A landscape with many valleys, sampled at points; each row gives a point and its height.
From any point a ball takes the steepest step (drop divided by distance) to one of its 2 nearest points. It stops when none of these is lower. Distance is the straight distance between rows; heights are no part of it.
vez: [-25  16 -18  17  28  15  -1   5 -19  -4  37  -5 -14   0  11 -12  11   5
   7 -25  41   3  -3  31  10  -8  19  14 -33   6  22]  height 308
Ramod: [  9 -30   4  -9 -29   2  -7 -10  16   3   1 -11  24  27  -2   0  17  19
   8  41   9 -11 -21 -31  10 -17  -7 -15 -11  -2  -3]  height 502
vas: [ 16  -3  22   0  -3  10   9   0  -4  -8  -7  11  19  -7  -8  -7   4  -6
 -24  25 -35 -13 -16 -30  -3  23  -5  18  29  13 -29]  height 506
Rilo: [  0 -22  16   1  -6  -9 -14   9   0  -7  -8 -14 -10  18  -2   1   8   6
   0  23  -4 -10   7 -46  -9  15  -6  -9   5   5  25]  height 547
ropu: [-24  16   7 -10  -7  33 -10  12 -17   4 -15 -16 -32  31  -7   6   3   3
  12   1  14  -1  17  22 -25   1  -3 -33  -5 -18  37]  height 525
gakud: [ 25 -26  19 -21  -9  -7   4  -3  -6   5 -12 -18  10   4  -5  11  -9 -14
   1  12   3  -4  24 -17   7   5   5  -9  19 -25  31]  height 452
vobu: [-17 -17  -9  10  14   5 -16   1 -29   3  46  -4  19 -15   8   1   8 -18
  -1  11  29 -25  11 -14   3  25  21  40  10  -3   0]  height 634
ruf: [ 21 -21  -3 -10  -2 -24   4  -4  11   1  -7 -10 -10  -4   2  19  -8   2
   3 -16  -6  10   5  -5  11  -8   0 -12   5  -7   2]  height 332
mamuz: [ 21 -21   3  -9  -2 -17   9   3   2   1 -20  -4 -19  -7   1  18 -21 -10
   0 -21 -17  15  20   6   4   9   2 -17  20 -10  11]  height 293
tem: [-37  17  13  30  18  21  -4  21 -24   7   4  11 -17  14  -2 -19  13  -8
 -15   6  -7  -8   1 -15  -9  15 -11  19  -9  19  15]  height 241
Biku: [-33  21  10  17   0  32 -18  20 -23   4  -4 -11 -32  29   0  -3  14   5
   3   1  21  -2   7  21 -24   4  -2 -12 -15 -13  35]  height 458
suno: [-30  18  23  18  -1  30 -13  15 -29  16  -7  -4 -15  22   4 -11  12 -13
   1  11  24  -9  21  17 -33   9   0  -6   0 -16  32]  height 521
vod: [ 17  10   2 -29 -21  -3  14  -7  23  12 -38  -2   8  -2  -9   7 -21   7
  12  -7 -17  27  -7  31 -24 -24 -10 -43   3 -29  -8]  height 508
muf: [-32   2  -9  -1  -4  30 -21  -1 -12  13  28 -19  18   7   9 -15  23   0
   7  20  34 -12  -2  -6   7 -27  12  13 -23   1  28]  height 651
Pom: [ 17 -19  -4   2  21 -20   0  -4 -26   3  24   4   5 -29   9  17 -23 -31
   1 -21  16 -12  30  18   6  32  16  22  19 -20   2]  height 722
Noram: [ -5  13 -27  -4  18   9   1  -2   7   5  16  -3 -10  -9  -3   1   1   9
   7 -32  14  15  -8  43  -3 -35   2 -11 -28  -4   1]  height 218
ler: [ -5   0  19   3 -26  20   3  -4  16   7 -21   7  35  31 -12 -17  11  14
   6  52  -9 -20 -30 -24  -8 -20  -7 -15  -3  14 -28]  height 412
Rel: [ 30 -29  22 -20  -6 -18   6 -10   7   3 -14 -13   8   0  -6  14 -11  -8
  -5   7 -16   3   8 -16  13   4   7  -8  28 -20   9]  height 474
Zirig: [ 13 -20  12   1  -3 -22  -2  -1   6  -2  -3   0  -7   3  -1  12   2   3
  -4   7 -24   4  -2 -41   8  16  -5   4  14  10  -6]  height 586
Lol: [-14   3 -14  -6 -16  42  -7 -26  -2  21  19  -6  48  -8  -4  -7  21   2
  10  25  28 -18 -22  23  23 -43  20   3 -25 -18   0]  height 785
rez: [ -2  14 -25  -7  16  11   6  -6  -9  14  22   6  -1 -19   0  -1  -3  -8
  15 -37  25   7   1  55  -7 -25  10  -1 -18 -18  10]  height 393
vure: [ 13  -1  31  -8  -3   2  15   4 -10  11 -11  14  23 -12   8  -3 -22 -17
 -14   7 -18 -11  21  -8 -15  24  -1  13  41 -18   8]  height 465
tume: [ 18  12  -6   8  -7  17  19 -18  -5 -20  -8   9  46 -14 -19 -16   5 -22
 -16  12 -25 -15 -12  10  19   9  -5  24  19   5 -49]  height 534
gara: [-17  13   9  -4   2  26   4  11 -19  20  -7   5  -1   6  -2  -8  -4 -15
   7 -11   7   4  23  29 -28  -1 -10 -12   8 -26  17]  height 647
birup: [ 12 -10 -29 -10   9 -26   4 -14  22 -15  37 -24  -3  -8  11  17   4  28
  17 -27  29  15 -11  10  24 -29  21 -10 -42  10   0]  height 322
Mel: [-33  23  19  31  23  18   5  28 -22   2  -3  24 -20   8   2 -21  -1 -12
 -15  -6 -17  -2   0  -8 -13  29 -14  19   7  19  10]  height 274
zamap: [  6  19 -17 -18   5   3  12 -20   6   8 -11   6  27 -22  -7  -4  -2 -14
  -5  -9 -15  -3 -13  48   0 -26  -1  -4  -7 -26 -13]  height 605
zitu: [  1 -10   5  -9  -8   5  -3  14 -10   1 -14 -15 -10   8   2   0  -4  -6
   2   2   1  -3  21  -4 -17   5  -7 -16   7 -14  32]  height 631
Lan: [-19  38 -17  13   4  -1  -8  12  24  13  10   3 -12  18   1  -4  10  19
   7  -4   3  15 -17   9   7 -44 -10  -5 -42  23 -32]  height 300
Botif: [  9  11 -20   1  -7 -42  -2  -4  31 -10  -7  13 -29 -11   7  13  -6  22
   4 -20  -8  24  -4   5  15  -9  -7  -2 -21  30 -30]  height 459
Lege: [-13 -10  -4  14   4  20  -8   3 -29  10  40   5  23 -11   1  -9  17 -15
  -8  24  15 -25   2 -22   4  15  11  40  12   5 -11]  height 597
bop: [ 18  18 -16  -1   0  10  12 -21   5 -20  -7  10  42 -15 -14 -12   2 -19
 -13  -3 -25  -3 -15  22  23   0 -13  12  10   6 -48]  height 546
Mose: [ -5  -4 -13   2  18   1   0  -3 -11   3  31   5   7 -22   9   1  -2  -8
  -1 -16  21 -12   9  22   5  -1  12  23  -7  -2   7]  height 723
tadu: [  9 -26 -11   1   1 -19  -8  -6   4 -13  23 -27 -10  10   6  15  13  16
  15   5  14  -4  -5 -41  15   3   8   9  -8  12  17]  height 712
Bepu: [ -2 -18   8   3 -29  27   2 -14  19   7 -18   4  42  38  -9 -10  15  15
   9  53   5 -20 -24 -16  -6 -30  -1 -18  -6   7 -21]  height 439
purid: [  1 -10  -4   6 -19 -35  -5   3  15  -9 -13  -4 -39  12   6   7   8  25
  22   7  -1  14   5 -54   7  19 -11  -2 -16  14  17]  height 648
favu: [  7 -15   3   2 -18 -40  -1   6  16  -2 -21   0 -31   7   4   7   4  22
  18  -1 -12  21   6 -41   7  10 -11  -8  -4  14   6]  height 632
fafe: [ 16 -20   6  -2   2  -6   2  -6 -14  -1  21   3  15 -13   3   8   0 -13
  -8   9   0 -12  17  -9   7  13   5  26  22 -12   5]  height 443
laf: [-17  -6 -12 -14 -14  39 -13 -18  -2  16  26 -14  39   2   2  -8  22   9
  15  28  34 -17 -21   7  23 -43  15   3 -25 -11  14]  height 750
Gipek: [ 21  14 -24 -16   5  -6  17 -38   7  -6 -11  12  42 -27 -11  -8  -3 -23
  -3 -15 -19  -4 -10  50  12  -9   1   3   3 -28 -23]  height 577
Vate: [ 10 -17 -21  -6  -7 -27   2 -13  19 -13  38 -27  -1  11   8  12  22  35
  24   1  26   7 -22 -35  34 -19  19   4 -36  18  -7]  height 141
dako: [-35  18 -17  17  16  25 -11   3 -24   5  32 -17  -5   2  14 -12  21   5
  12 -16  46   1   4  27   4 -11  25  11 -36  -2  29]  height 446
vep: [ 24   5  13   4   1   6  15  -2 -12 -14  -3  16  21 -17 -11  -7   3 -17
 -29  16 -35 -10 -11 -19   5  26  -2  34  26  18 -42]  height 514
tup: [  5 -19   6  12  15 -14   1   6  -7  -8   7   9 -15  -6  -2   7  -4   1
 -11  -2 -20  -5  -1 -33   6  29  -6  19  12  17  -1]  height 603
Lev: [ 28  11 -11   4  12  -4  -1 -13  -6 -30  14  15  12 -29 -14  -5   5 -20
 -25  -9 -19  -8 -14  12  26  17  -2  34   8  26 -49]  height 512
lat: [-30  25  19  17   6  32  -7  14 -34  22  -5   1  -7  12   6 -11   1 -26
  10  -6  18  -2  23  32 -33  17  -3  -6   8 -24  23]  height 579
fur: [ 18 -10   1 -16 -17 -29   1 -14  27   3 -12  -8   1  -2   4  15  -4  12
   3   1  -8  12  -6  -5  13 -16  -5 -14  -4 -11 -14]  height 376
nebi: [ 16  18  -4 -15 -10 -38   4 -14  32 -10 -29  12  -3 -13   2   2 -11   2
  -6 -18 -31  27  -4  15   9   0 -13  -4   2  13 -42]  height 507
Gavon: [-10   6 -20   5   6  -7  -4   9  18  -2   5  -2 -22   8   6   2   2  20
   6 -23   3  17  -5   6   1 -18 -10 -14 -21  10  -8]  height 271
volib: [ -6   8   0   3  16   6   2  -1 -15   1  27  21  12 -22   2  -3   3 -17
 -19   1  -3 -18   4  10   6   9   3  38  12  13 -25]  height 545
kemat: [-10  23  32  -5  -4  34  11  16 -10  19 -27  16   4  11   1 -17 -23 -11
  -6  -5 -14   9   8  18 -40  -6 -18 -17  28 -11  12]  height 728
sema: [ 10   5 -30  -1   3 -27  -4  -4  25 -12   8   2 -32 -12   7  20 -11  21
  15 -36  13  29 -10  24   8 -14   2 -17 -24  11 -10]  height 355
Guku: [-23   9  -8  20  19   3  -9  25 -11 -12   4   7 -37   7  -1  -4   0   6
  -7 -23   7   6  -2   8  -4  19  -2   2  -8   4  14]  height 258
sunad: [ 30  -5  -9   0  18 -14  -4 -20  -4 -21  21  10  -1 -28  -4  13   3 -11
 -21 -14  -9  -5  -5   4  26  13   7  28   9  24 -30]  height 500
roli: [  4 -18  14  -6  -3  -2  -1   2 -19   3   6   0  14  -4   7   2  -3 -16
  -6  10   2 -16  23 -15  -3  16   0  13  22 -16  19]  height 413
Memat: [ -6   9  14   4  15   2   8  14  -5  -3  -8  24  -9 -14   4  -5 -13 -11
 -24 -11 -30  -1   3  -1  -7  17  -6  13  22  15 -10]  height 219
tozom: [ -6  -3  -6  20  31 -18  -1  14 -18 -12  29  27 -20 -26   4   0 -14 -19
 -17 -24  15 -12   9  12  14  44   8  32  10  10   7]  height 652
lil: [-27  12   1  21   6  -5  -5  28   2  -1 -15  15 -35  12   1 -13   0  11
   0 -10 -12  13  -3 -15  -9  15 -16 -12  -5  18  -2]  height 317
zup: [-15  -3   1  21  22  -6  -4  17 -26  -5  17  22 -10 -13   5  -3  -9 -20
 -15  -8   5 -17  16  -2  -2  41   2  32  16  -1   7]  height 633
tene: [-31  10 -18   4  10  26 -11  -2 -14  12  36 -19   8   4  14 -13  20   3
  10  -4  36  -5   0  12   9 -27  20  15 -31   4  25]  height 568
bot: [-24   2  16   7   2  22 -13  15  -3   8  -5  -2   0  28  -3 -19  15   2
  -3  25   1  -7  -4 -30 -21  -5 -14  -7  -2  10  17]  height 319
vagef: [ 22 -24  25  -9   0 -32   7  -1  14   2 -28  -1 -14  -6  -7  12 -18  -6
  -7 -10 -33  16  17 -20   7  22   8  -3  42   5   0]  height 501
kemar: [-15  40 -26  12  14   0  -7   5  24   6  13  -1 -13   3   0  -3   1  16
   7 -16   4  19 -18  30   8 -46  -6  -6 -46  22 -34]  height 209
Gepat: [ 27 -31  12 -12 -11  -4   6 -15 -10   1   8  -2  27  -7  -5  10   5 -12
 -13  23   1 -10   4 -10  16   7   9  18  25 -23   1]  height 472
Soge: [ 13 -16 -24 -12   7 -27   2 -20  17 -16  42 -29   4  -2  11  15  12  30
  18 -16  26   6 -16  -8  35 -21  24   0 -36  15  -5]  height 240
Lobu: [ 25 -25  29 -16 -12  -4  -4   4 -19   2 -21 -18   1  14  -2  11  -9 -18
   1  26   2 -10  32 -34 -10  23  10  -7  24 -21  41]  height 475
kupep: [ 33  -7 -13  -5  16 -24  -5 -26  11 -22  17  -3  -3 -26  -3  17   1  -4
 -11 -20  -4   3 -13   7  33   0  11  19   1  18 -30]  height 481
bezu: [  2 -15  12   0  -8 -17  -5   8  10   1  -4   0  -7  11   1   1   9  12
   0  15 -14   0  -7 -49  -4  12 -15  -2   5  12   2]  height 571
gufo: [ -3  27  16  -7   4  11  14   3  10   6 -29  13   1 -11  -1  -7 -23  -3
 -16 -21 -32  14   0  26 -25  -3 -11  -8  20  -1 -17]  height 765
Suluf: [ 21 -24  31 -10 -10 -12   3   7 -10  -2 -31 -14 -11  11  -2   6 -14 -12
   1  19 -15  -3  28 -40  -9  29  11 -10  37  -9  37]  height 485
davu: [ 27  -9 -28  -3 -22   2   9 -52  20 -11  -9 -15  47   3 -12   8  15   3
  16  18  -6  -4 -21  10  28 -35  -1 -18 -11 -14 -33]  height 890
Zifom: [-24  22 -22  30  36   5  -9  15  -3  -5  34   2 -23   9   4  -9   6  13
  -5 -23  20   1 -23  10  19  -2   8  11 -36  39   0]  height 30
tumu: [  9  10  -1 -21  -9   2  12  -7  23   9 -28  -1  15  -8  -7   4 -11   1
   5  -6 -13  14 -14  34 -16 -29  -7 -33  -7 -29 -10]  height 537
pumut: [ 24 -12   3  -7   3 -15  14   3  -6  -1 -22   5 -26 -20  -4  13 -33 -15
  -4 -31 -19  17  24  30   4  30   6 -11  25  -4   7]  height 266
nonep: [-29   7   9  16  10  15  -8  22  -6   5   1   5  -8  18  -5 -15   8  -4
  -8  12  -8  -8  -4 -26 -13   5 -15   4  -4  16  14]  height 281
Kem: [ -4   5 -23  -2  -8 -17  -2   4  23  -2  10  -5 -12   8   8   7   6  21
   8  -7   8  10 -15  -7   9 -28  -6  -9 -30  11 -13]  height 353
tonem: [ 28 -10  13  -6 -19  16  21 -41   1  -4 -20   9  57  -7  -7  -3  -2 -12
  -5  32 -11 -20  -4  13   1  -1   8   2  30 -26 -13]  height 515
Dadar: [-15  25 -28   7  23  12  -2  -2  11   8  23  -8  -5  -2   0  -2   1  13
   5 -27  13  17 -18  40   6 -45   4  -6 -46  11 -10]  height 66
riko: [ -3  -3 -20  -4 -13 -19  -4  -2  22  -4  25 -17  -7  13  11   6  17  33
  19   8  14   3 -16 -32  18 -20  -6   2 -31  12  -4]  height 267
vifa: [ 17  -5  13 -18 -28 -27   8  -6  31   5 -33   0  -1   3   3  11 -11  13
   6   8 -17  20  -2 -11   1 -12 -11 -25   7  -8 -12]  height 410
Raza: [ -1  -5   9 -22 -14  18  -1   9 -14   5 -24 -17  -5  15  -1   1  -8  -5
  10   3   9   1  24   7 -27  -6  -5 -36   5 -25  31]  height 602
roder: [-20  41 -13  10  -6  -7   2  18  20   5  -8  21 -24  15   1  -7   7  22
   5   1 -12  20  -9  -4   3 -29 -20  -5 -36  31 -30]  height 403
furug: [ 18  13  10 -22  -2   1  19  -6   6   4 -33  10  10 -21  -2   1 -28 -13
 -10 -20 -32  11   0  33 -17   0  -3 -13  22 -15 -10]  height 780
kise: [-32  17  14  21  11  13  -7  33 -11  -5 -23  10 -42  23  -3 -14  -2   7
  -3 -11 -15  14  -1  -2 -24  32 -13 -14   5   5  11]  height 352
Riro: [-12   7 -17  15  19   0  -4  13   6  -4  13   9 -24  -2   3  -2  -3   9
  -7 -29   6   6  -5  13   2  -4  -7  -1 -11  15  -5]  height 187
Fek: [-24  42   5  15  -5   5   4  23  18  17 -14  20 -23  24   6 -12   6  16
   3   1 -16  29  -8   4 -14 -27 -25 -17 -25  20 -26]  height 424
nuta: [  5   0 -18   4  24  -5   2  -1  -9  -6  23  14 -13 -28   7   6  -9  -6
  -5 -31  14  -5   8  31   9   6   3  14  -7   6   1]  height 702
rifi: [ 21   0  32  -7   3  -2  15  -7  -7   7  -9  19  25 -18   6   1 -19 -21
 -20   5 -29 -14  14  -1 -11  27   4  23  47 -11 -11]  height 478
paz: [ -2   3 -24   4  -3 -20  -3  10  20 -11   1   1 -36   4   8  11  -8  26
  16 -28  11  29  -3  14   2 -10  -3 -21 -21   8  -3]  height 345
bope: [-28  28   5  16   1  -2   3  23  13  11 -14  22 -25  16   3 -14   2  14
   0  -1 -18  20 -11 -15 -17  -4 -24 -11  -9  23 -14]  height 360
nolid: [-16  15 -20   9  24  16  -2  -4 -17  24  27   4   0 -20   5  -7  -3 -16
  13 -35  33   2   5  54  -9 -11  13   5 -16 -17   9]  height 520
vafo: [ -3 -10   1  14  16  -7  -2  11 -19  -8  18  18 -11 -10   3   0  -2  -9
 -15  -6  -7 -15   9 -15   4  29   0  29  13  10   5]  height 618
Nakun: [ 11  12 -26  -4   9 -28  -4 -10  27  -9   6   6 -19 -19   3  14 -11  15
   3 -29   3  19  -6  22  12 -16  -2  -7 -26  20 -28]  height 414
moro: [-20   1 -18   7  22   4  -6  -1 -21  10  38  -8   8 -18  10  -5  -3 -14
  12 -25  41  -8  13  32  -1   1  20  15 -11 -13  16]  height 649
tig: [ 28 -16  24 -18  -7 -27  10 -14  18   0 -24  -2   2  -3  -9  15 -10  -3
  -7   1 -28  11   2 -16   9  10   7  -8  33  -6 -10]  height 489
mifak: [ 15  10  -6   0  12   5   5 -10 -16 -11  19  17  18 -27  -7  -4   4 -24
 -24  -2 -13 -19  -3  13  12  15   1  38  12  12 -42]  height 526
dal: [ 16 -28  13 -12 -23 -15  -3 -14  19  -1 -10  -8  15  23   0  10   9  13
   6  28   2  -2 -10 -29  13  -9  -7 -15   3  -9  -2]  height 533
lifi: [ 29 -23  13  -7 -16  13  15 -31  -5  -2  -7   3  49  -7  -8   4   7  -8
  -7  38  -4 -18  -2  -2  13  -3  12  10  20 -23  -8]  height 499
noko: [  4 -32   1   1 -31  20  -2  -8  13   4  -5  -5  39  35  -9  -7  20  18
   9  56  13 -18 -24 -27   4 -24   0 -15 -11   6 -10]  height 468
Nede: [ -9   5  23   0 -15  14   2   8  13   6 -15  12  24  23  -6 -13   6  11
  -5  37 -14  -9 -25 -28  -8  -5 -16  -8   5  15 -24]  height 385
Nis: [-10 -22   2   0 -11   3 -21   5   2  -5   5 -38 -11  22   4   6  23  18
  14  29  27 -21  -1 -44 -15  -3   8  -7 -22  -3  40]  height 483
Risa: [  1 -15  -6  18  20 -18 -10   7 -30   4  21  -4   0 -16   6  13 -18 -31
  -1 -13  26 -19  28   7  -1  45  19  24  20 -20  15]  height 698
non: [ 10 -11  12   2   4 -16   8  16 -15  -6 -22   8 -31  -8  -2   7 -27 -11
 -12 -22 -22  12  24   6  -1  43   4  -1  33  -1  16]  height 244
Keve: [ 12   0 -30  -6 -15  24   6 -41   3  -4  14 -11  50 -20 -15  -2  20  -7
   7  18  10 -19 -19  31  26 -29  15  12 -15 -18 -21]  height 847
numut: [ -3   7 -28  -9  -9  30   0 -35   0  10  21 -10  47 -19 -10  -7  21  -3
  14  16  23 -19 -26  34  28 -37  23  13 -27 -14 -16]  height 821
sitol: [ 20 -28   6 -17 -28 -34  -3 -12  27   2 -14 -17  -6  18  -3  17   7  17
  21  13   9  13  -1 -37  18 -16  -2 -21   0 -12  10]  height 570
fug: [ -7  20  21  -6  -4  19   9  13  10  13 -33  14  -6   8   1  -9 -25  -1
  -7 -12 -25  19  -2  17 -34  -7 -17 -23  25  -9  -4]  height 749
rekuz: [ 18  14 -16 -13   7  -1   9 -28   1  -9   0  12  38 -28 -12 -11  -3 -22
 -15  -9 -15 -10  -7  38  17  -1  -3  19   6 -12 -37]  height 561
fike: [-15  -1  22  -4  -8  14 -10  12   4  11 -12   2  16  28  -4 -22   9   7
  -3  34  -2  -9 -13 -39 -18  -7 -17 -14   0  10   4]  height 354
Zotor: [ 20 -20  24 -12 -12 -16   7   6   2   5 -35 -10 -15   6  -4   8 -22  -9
   0  -1 -23  15  21 -24  -8  22  -1 -20  37  -4  21]  height 497
nabor: [ 11   3  19 -20 -35 -16  11   3  28  10 -46   5  -2   8   3   3 -21  15
   6   3 -18  28   3  -5 -17 -11 -12 -35  17  -8  -4]  height 434
zoril: [-23  24 -22  22  33  13  -3   6  -8  -4  42  -2 -12  -5   5  -6   8  11
   2 -29  35   7 -12  33  19 -16  16  10 -39  26   9]  height 172
bupon: [ -1 -27  14   5  -8  -9 -20   9  -1 -12  -7 -33 -22  19   1  11  17  14
  11  27  13 -20   8 -55 -14  18   7  -7 -10  -1  40]  height 522
bula: [  8  -5 -12  12  23 -17   2   8  -9 -15  18  21 -27 -28   4  10 -18  -8
 -12 -32  11   1  10  26  14  29   3  15   4  10   8]  height 672
bez: [  5  -5  33 -10  -7   8   3  13 -16  10 -10  12  24   0   6  -7 -21 -17
 -10  20  -9 -17  23 -21 -26  24  -4   9  45 -16  19]  height 448
Fasa: [-10  -9   1   0   3   6  -8  10 -16  -1   9  -6  -1   0   6   0   7  -6
   0  10   9 -17  20 -14  -8  10   1   5   4  -9  30]  height 364
fim: [ 17   9  27  -6  -1   0  11  -1   1  -4 -22  19  10 -16   2  -2 -21 -10
 -26   3 -45  -7  -1 -10  -9  24  -7  19  46   8 -16]  height 490
zat: [  0 -17  -6   4 -10 -29 -11   1  13 -11   2 -21 -25  18   5  13  15  26
  22   5  16   2   1 -49   6   6  -1  -3 -18  10  18]  height 676
goga: [-20   9 -18  22  24   3  -6  13  -1  -5  27   2 -19   4  -1  -6   5  10
  -4 -18   7  -2 -12  -1  12  -5   3   9 -28  28  -1]  height 106
vab: [  6   8  -9 -19   1   5  10  -6   9   8 -12   2  11 -15  -5   2  -4  -8
   0 -13 -11   9  -7  40 -11 -29  -4 -18  -6 -26  -7]  height 573
Foru: [-12   2   8  11  11  15   2   7 -26   8  33  19  22 -16  -1  -8   6 -21
 -17  16   1 -22   4  -6  -2  17   5  41  14   6 -23]  height 569
pob: [-22  -2   9   6  -5  19 -11  18  -9   0 -11 -17 -13  23   1  -9  17   5
   0  19  15 -10  10 -15 -24  -6  -7 -18 -11  -2  35]  height 373
paziv: [  4 -11  26 -10  -5   7   7  14  -3   3 -22   4  13   9   2  -9 -17  -6
  -8  17 -17  -7  10 -25 -21  12  -8 -10  32  -3  23]  height 469
dup: [-21 -12 -14 -11 -15  36 -19  -3  -9  10  29 -20  31   8   1 -12  25   7
   9  35  36 -16 -17 -14  14 -28  15   9 -19  -2  19]  height 705
Likas: [-16  25  28  -1   5  30   8  13 -19  26 -14  13  13   4   5 -17 -13 -22
  -2  -2  -1   2  14  23 -34  -1 -13  -8  21 -18  13]  height 697
Mobaf: [  1  -6  14   3  10  -5  11  17 -13  -3 -15  19 -12 -11   7  -1 -18 -12
 -14 -13 -26   2  15   3 -12  31  -2   6  31   1   6]  height 223
nuras: [-10   7   4 -21 -11  23   1   6 -21   5 -20 -11 -27  16  -5   4 -14  -5
  15  -5   2   4  25  26 -25  12  -1 -35   6 -26  32]  height 572
nevod: [  5   7   4 -25 -32 -10   7   5  27  12 -37  -2  -5  10  -1   7 -19  18
  22   1 -11  37   1  16 -22 -23 -20 -49  -2 -17  -7]  height 470
kolag: [-31   9  18  10  -3  23 -15  23  -7   2 -25 -11 -27  39  -3 -10  12  11
   7  16   9   4   5 -13 -37  -2  -9 -32  -7  -2  28]  height 418
bira: [ -4 -21  -9   8  15  -7 -10  -1 -24   2  37  -8  12 -19  10   8  -4 -20
   4  -4  30 -24  19   0   2  28  20  32  10 -15  12]  height 668
favas: [ 20  -7 -31  -3 -19  17  10 -46   9 -11  -1  -9  53 -10 -17   1  17  -4
   9  18  -5 -14 -18  24  25 -28   8  -5 -10 -16 -21]  height 868
Bom: [ 12 -15  10 -14 -34 -36   1   1  23   2 -27  -4 -22  15   0   8   3  24
  21  11  -4  27   7 -38   6 -11 -12 -24  -3   3  13]  height 604
Sumot: [-34  21  23  15   2  27 -10  27 -16   0 -25  -2 -33  32  -1 -13   5   2
   0   6  -5   4   5  -4 -36  16 -14 -20   1  -4  24]  height 384
kedeg: [ 21   5  27  -3  -5  -2  10  -9  10  -9 -24  14  15  -6  -3  -3 -16  -5
 -22  13 -47  -1 -13 -24  -6  25  -8  13  41  11 -30]  height 498
guz: [ 22  10 -24  -2  17 -28  -6 -22  21 -24  17   0  -5 -27  -2  14  -4   1
  -5 -31  -2   8 -16  18  27  -8   6   6 -21  25 -36]  height 456
Rovo: [-21  -5  -1   6  -5  12 -16  13  -4  -6  -4 -28 -22  21   2   3  20  15
   9  16  25 -15   4 -21 -22  -5   4 -16 -17  -8  39]  height 422
Daret: [-20  -4  -3  17   8   4  -9  19 -12 -10   3  -7 -25   7   0  -3   8   1
  -2  -2  10 -12   7  -8  -8  17   1   6  -5  -3  26]  height 310
pagin: [ 32   0  -2  15  -8   6  14 -10 -10 -20   3   7  35 -22 -16 -11  13 -23
 -25  17 -20 -12  -9 -10  22  19   3  37  21  11 -46]  height 523
gazoz: [ 17  -6 -30  -6   3 -33   5 -12  26 -15  22 -13 -19 -10  12  21  -6  29
  23 -31  27  25  -7  14  20 -23  14 -16 -37  12  -5]  height 257
tifos: [ 20   1  -7  -6  -1 -47  -2 -17  26  -8 -15   8 -17 -17   2  14  -7   5
  -6 -20 -21  23  -1   5  15   3  -3   0   0  19 -33]  height 491
nuv: [-29  10  -8  15  10  19 -11  17 -17  -4   8 -15 -31  17  -1  -3  12   8
   7  -9  27  -4   5   9 -10   2   4  -3 -18  -7  33]  height 383

Where does a ball stop that starts at each point below?
kupep: Gavon
vobu: Gavon
tifos: Gavon
nebi: Gavon
purid: tem
Mose: Dadar
vafo: pob
favas: Zifom
